Each scene shows the same named points in several views. A view is turned or mirrored, shifted and resized as a whole, has a little noise and may leave points out.

Scene 1
View 1
J_683: [  5  -8  -6  -3  12 -10   7   0   1  15 -12  -6 -21  -6  -2  13 -13   6
   1   4]
J_235: [  4  11 -20 -19   0   0   4  -9  13  23  -7   2   0 -22   6   4 -27   3
  -3   2]
J_978: [  6 -10  -4  -1   1   3  -1  -4   2   6 -19  -3 -20  -7  -7   2   2   2
   2   2]
J_321: [  3  -5  -7  -1   3  -2   2  -1   4  11  -9  -7 -12  -7  -3   7 -10   3
   0   5]
J_397: [  1 -15   0  12  -1   3  -5   1  -1  -2  -7 -16 -13   1 -10   3   2   3
   1   6]
J_357: [  5 -10  -4  -1   5  -3   2  -2   0   9 -15  -5 -20  -6  -5   7  -3   4
   2   3]
J_616: [  3   0 -11  -7   1   0   1  -4   6  13  -9  -4  -8 -12  -1   4 -14   3
  -1   3]
J_418: [  1  -5  -7   0   8  -8   4   1   2  13  -3 -11 -11  -6  -1  12 -17   5
  -1   7]
J_315: [  4 -12  -3   5   0   3  -3  -2   1   3 -15  -7 -17  -4  -8   2   4   2
   2   3]
J_481: [  0  -1 -11  -1  -4   4  -3  -4   7   9  -3  -8  -1 -10  -2   3 -13   1
  -2   5]
J_155: [  4 -19   3  11   0   5  -6  -1  -3  -3 -18  -9 -23   1 -12   1  14   2
   3   3]
J_627: [  2  -3  -9  -1  -4   4  -3  -5   7   8  -8  -7  -5 -10  -4   1  -8   2
  -1   4]
J_226: [  8 -15   0   1   4   2  -1  -3  -1   4 -25  -2 -28  -5  -9   3  10   2
   4   1]
View 2
J_616: [-3 -3  4 -6  5  4  6 -1  1 -2  1 -2  1 -8  0 10 -4  1  2 -2]
J_683: [-2  0  3 -9  4  3 10  4 -1 -8 -3 -2  8 -6 -3  7 -3  9 -6 -4]
J_321: [-1 -4  3 -4  4  3  4  0  0 -3  1 -2  3 -8 -4  8 -3  4 -3 -2]
J_418: [-1 -6  6 -5  4 -1  8  3  2 -5  1 -3  6 -5 -2  9 -3  9 -6 -2]
J_155: [  3   0  -8   1   4   7  -6  -3  -5  -6  -4  -4   4 -13 -17  -2  -3   1
 -13   0]
J_397: [  4  -6  -2   3   4   1  -4  -1  -1  -3   1  -5   3 -11 -13   2  -3   3
 -13   1]
J_235: [ -7  -4  10 -11   5   4  11  -1   5   1   3   1  -2  -6   9  18  -3  -2
  14  -4]
J_481: [-1 -8  5 -2  4  1  1 -3  3  1  4 -3 -1 -8 -2 10 -4 -1  0 -1]
J_978: [ -1   2  -4  -5   5   8   1  -2  -3  -5  -4  -2   3 -11  -9   3  -3   0
  -4  -2]
J_357: [ 0  0 -1 -5  4  5  3  0 -2 -6 -3 -2  6 -9 -7  4 -3  5 -6 -2]
J_315: [  1  -2  -3  -2   4   4   0  -1  -2  -4  -1  -3   3 -10  -9   3  -3   2
  -7  -2]
J_627: [  0  -5   2  -2   4   3   1  -3   2   0   2  -2   0 -10  -4   8  -3  -1
  -1  -1]
View 3
J_357: [-3  4 -6  1  9 -5  3  2  9 -1  1 -8 -4 -4  4  2 10  2 12  5]
J_235: [ -1  21   1  -2 -14  -4  -6  13   7  -5  -9  11   3  -1  -4  -3  18   3
  -2   0]
J_397: [ -7  -8  -4   3   9  -7   5   5   0   1   5 -15  -1  -9   3   1   1  -2
  13   2]
J_226: [-6  2 -8 -1 16  0  4 -3 11 -5 -1 -9 -4 -5  5  6 11  2 18  9]
J_321: [-2  6 -4  1  1 -7  2  7  7 -1  1 -5 -1 -4  2  0  9  0  7  2]
J_683: [  3  11  -7   2   3 -10   4   5  15   0   3  -7  -5   1   6  -1  13   2
   9   5]
J_481: [-5  4  0  1 -5 -7 -1 10 -1 -1 -2 -2  3 -6 -1 -1  7 -1  4 -2]
J_155: [ -9  -9  -8   1  19  -2   6  -3   2  -2   3 -16  -2  -9   4   6   3  -1
  19   6]
J_418: [  2   7  -4   3  -2 -13   3  10   9   2   5  -7  -3  -1   4  -3   9   0
   6   1]
J_315: [ -7  -3  -5   0  10  -2   3   2   3  -2   0 -10  -1  -8   2   3   6   0
  13   4]
View 4
J_397: [ -1   1   1  -3 -16  15   1   2   6   5  10  -5  11  -2   7   0  -6  13
   1 -11]
J_418: [ 10  -1   4 -14  -8   1   6 -11  -1   0   1   3   6  12  -3   4 -24  20
  11  -9]
J_627: [ -4   5  11  -5 -11  11   9  -3  -2  -1   2  -2  -1   6  -7   3 -10  16
  20 -12]
J_616: [  1   3  12  -8  -8   4   9  -6  -4  -4  -3   3  -4  13  -8   3 -16  16
  24 -11]
J_315: [ -2   1   5  -1 -15  11  -1   7   3   1   2   2   3   3   5  -1  -4   7
   7 -13]
J_235: [  0   7  21 -12  -3  -2  17 -15 -12 -11 -10   5 -14  23 -23   6 -23  22
  42 -10]
J_226: [  3  -2   7   0 -14   3  -8  14   1  -1  -7  11   0  11  10  -2  -2  -1
   6 -14]
J_683: [ 13  -4   5 -11  -7  -4  -1  -4  -2  -1  -7  10   2  19   2   2 -22  12
   9 -10]
J_155: [ -2  -2   1   3 -18  14  -7  14   6   4   4   2   8  -2  13  -2   3   1
  -2 -13]
J_978: [ -1   1   9  -1 -13   7  -3   8   0  -2  -4   6  -1   9   4  -1  -4   4
  12 -13]
J_357: [  5  -2   5  -5 -11   3  -2   3   0  -1  -3   7   2  11   5   1 -11   8
   9 -12]
View 5
J_155: [ -3  -6  -3   1   7  -8  -8   4   6   4 -16  -1   5 -10   2   1  -1  -3
  11  11]
J_481: [ -3   2  -2   2 -11  -9  -3  -3   2  -6  -2  -2   0   3  -1   2  -6  -5
  -6   6]
J_683: [  0 -11  -2   0  -1 -11   7  -5   4  -5  -6  -5   3   4   4   5  -6  -2
   6  -5]
J_235: [ -2   6  -5   0 -19 -13   3  -7   4 -12   1  -3  -4  16   4   8  -5  -1
 -15  -8]
J_616: [ -2   0  -3   1  -8 -10  -1  -3   3  -5  -5  -2   1   4   2   4  -4  -3
  -3   1]
J_627: [-3  2 -3  2 -8 -9 -4 -2  3 -4 -5 -1  1  1  0  3 -4 -4 -4  6]
J_315: [ -3  -4  -3   1   1  -9  -5   1   5   0 -12  -2   3  -4   2   2  -2  -3
   5   7]
J_357: [ -2  -6  -3   0   1 -10   0  -2   5  -2 -10  -3   2  -1   4   3  -3  -2
   6   1]
J_978: [ -3  -3  -5   0   1 -11  -5   1   7  -1 -12  -2   1  -2   5   4   0   0
   4   2]
J_321: [ -2  -4  -2   1  -5 -10   1  -3   3  -5  -5  -3   2   2   1   3  -5  -3
   1   2]
J_226: [ -2  -6  -6  -1   5 -11  -4   2   8   1 -16  -2   2  -3   7   5   1   1
   9   0]
J_418: [ -1 -10   2   2  -5  -9   8  -7   0  -7  -2  -6   4   3  -1   2  -9  -6
   4   2]

In a view up to two points have been moved. Name them for each view, in the order of its rows, or write -.
view 1 -> J_226
view 2 -> J_315
view 3 -> -
view 4 -> -
view 5 -> J_616, J_418

Scene 2
View 1
J_263: [  2 -13   8  -1   0  -3   3   4 -13  -1  -2  -4   0   3  -2   5   3  -5
  -7   7]
J_340: [  5 -13   9   0  -2  -3   3   1 -13  -1  -4  -4   2   5  -5   5   1  -3
  -5   6]
J_135: [  3 -10   1  -5   1  -1  -1   6 -14  -1  -4  -6   4   2  -5   1  -5  -4
  -1  -7]
J_880: [  4 -11   7   0  -3  -3   3   0 -14  -1  -4  -4   3   5  -7   3  -2  -3
  -3   4]
J_719: [  7 -16   8  -2   2  -4   2   9 -12   4  -6  -3   0   1   0   7   7  -2
  -8   3]
J_515: [  6 -14   9   0  -1  -3   4   3 -13   0  -5  -3   1   4  -3   6   4  -3
  -7   6]
J_574: [  1  -2   7   5 -15  -1   8 -20 -20 -13   0  -6  12  16 -24  -2 -24  -4
   8   8]
J_17: [ -1 -12   4  -6   6  -2  -2  11 -12   0   1  -5  -3  -2   2   3   4  -7
  -8   2]
J_490: [ -2 -13   7  -5   6  -3  -1   9 -10   0   4  -4  -6  -2   3   5   8  -8
 -11   9]
J_955: [-14  -2   0  -7   1   0  -1  -6 -15 -13  16  -7  -3   3  -9  -5 -15 -13
  -2  13]
J_312: [  0 -12   3  -6   5  -2  -1   9 -12   0   1  -5  -3  -1   1   2   3  -7
  -8   2]
J_572: [  4  -8  11   5 -10  -3   7 -11 -16  -6  -3  -4   7  12 -14   4  -9  -2
   0  11]
View 2
J_312: [ 4  4  1 -3 -2 -2  3  2 -3  9 -1 -1 -5  9  7  4 -4 -1 -6  1]
J_340: [ 7  0  6 -6  2 -1  3  0 -4  6 -2 -2 -6  4  6 -1 -2  1 -9  4]
J_572: [ 10  -5   6  -9   3  -1   3  -9  -8   2  -2  -2  -7  -5  -1  -1   2   5
 -12   6]
J_719: [ 7  3  7 -6  1 -1  3  6 -1  9 -2 -2 -6  8 12 -1 -4 -1 -7  3]
J_135: [  1   3   7 -10  -3  -3   0  -3   1   8   0  -4  -5   9   7   4   1   5
  -9   0]
J_955: [  0   2  -8  -2  -6  -4   4 -15  -7   6   2   1  -6   3  -8  12   0   2
  -8   0]
J_263: [ 7  2  4 -5  1 -1  3  1 -4  7 -1 -1 -6  5  7  1 -3 -1 -7  3]
J_880: [  6   0   6  -8   1  -2   2  -3  -3   6  -2  -2  -6   3   5   1   0   3
 -10   3]
J_490: [ 5  6 -1 -1 -1 -1  5  5 -3 10  0  1 -6 10  8  4 -6 -5 -4  2]
View 3
J_719: [ 4  0  5 -3  6 -3 -5 -8  1  4  3 10 -8  0 -2  2  4 -8  5 -3]
J_572: [  0  -6   8   7 -10   1   3  -6   8  -5  -8  11 -10  11   2  -4  -1  -4
   5   0]
J_340: [ 2 -2  6  0  0 -1 -2 -7  4  1 -1 10 -8  3 -1  0  3 -6  5 -1]
J_17: [-1  0  4 -6  5 -1 -5 -5  1  3  5  8 -4 -3 -5  5  8 -5  5  3]
J_955: [-13  -4   5  -2 -11   6   2   0   6  -5   0   6   0   4  -6   2  12   2
   6  15]
J_515: [ 3 -2  6 -1  2 -2 -3 -7  3  2  1 10 -9  2 -1  1  2 -6  4 -2]
J_135: [ 2 -2  6 -4  1  4 -2 -6  1 -4  1 13  0 -3 -6  3  5 -9  6 -1]
J_490: [-3  1  4 -5  5 -4 -5 -5  3  7  6  6 -7 -1 -4  4  9 -3  4  4]
J_312: [-1  0  5 -5  4 -1 -4 -5  2  3  4  9 -4 -2 -5  4  8 -5  5  2]
J_574: [ -3  -9   9   8 -19  10   8  -4   9 -14 -12  14  -2  12  -1  -5  -1  -5
   6   3]
J_880: [ 1 -3  6  0 -2  1 -1 -6  4 -2 -1 11 -6  3 -3  1  3 -6  5 -1]
View 4
J_574: [  4  -7  20 -16  -8  20   2  -6  15   9  13  -1 -16  -7   6   4  10  -7
   0   5]
J_515: [ -1  -1   6   0 -10   5  -1  -1   2  11  -7   5  -6  -1  20   1   3   2
  -3   1]
J_312: [ -2  -4   5  -5  -8  -2  -4   0  -2   7 -11   5  -3   2  19   0  -3   5
   1   5]
J_880: [  0  -2   8  -4 -10   7  -1  -1   4  10  -4   4  -7  -1  17   1   4   2
  -1   3]
J_263: [-2 -2  6 -1 -8  3 -2 -1  1  9 -8  4 -5 -2 19  2  0  2 -3  2]
J_955: [  2 -14  16 -22   1  -1  -1  -7   2   1   1  -2  -9  -3   5   5  -7  -6
   3  11]
J_135: [ -1  -3   9 -10 -12   5  -5   2   2   8  -5   5  -6   3  19  -3   3   7
   4   7]
J_17: [ -2  -4   4  -5  -7  -4  -4   0  -3   7 -12   5  -3   2  20   0  -4   5
   1   5]

In a view up to two points have been moved. Name them for each view, in the order of its rows, or write -.
view 1 -> -
view 2 -> J_312
view 3 -> J_572
view 4 -> J_955
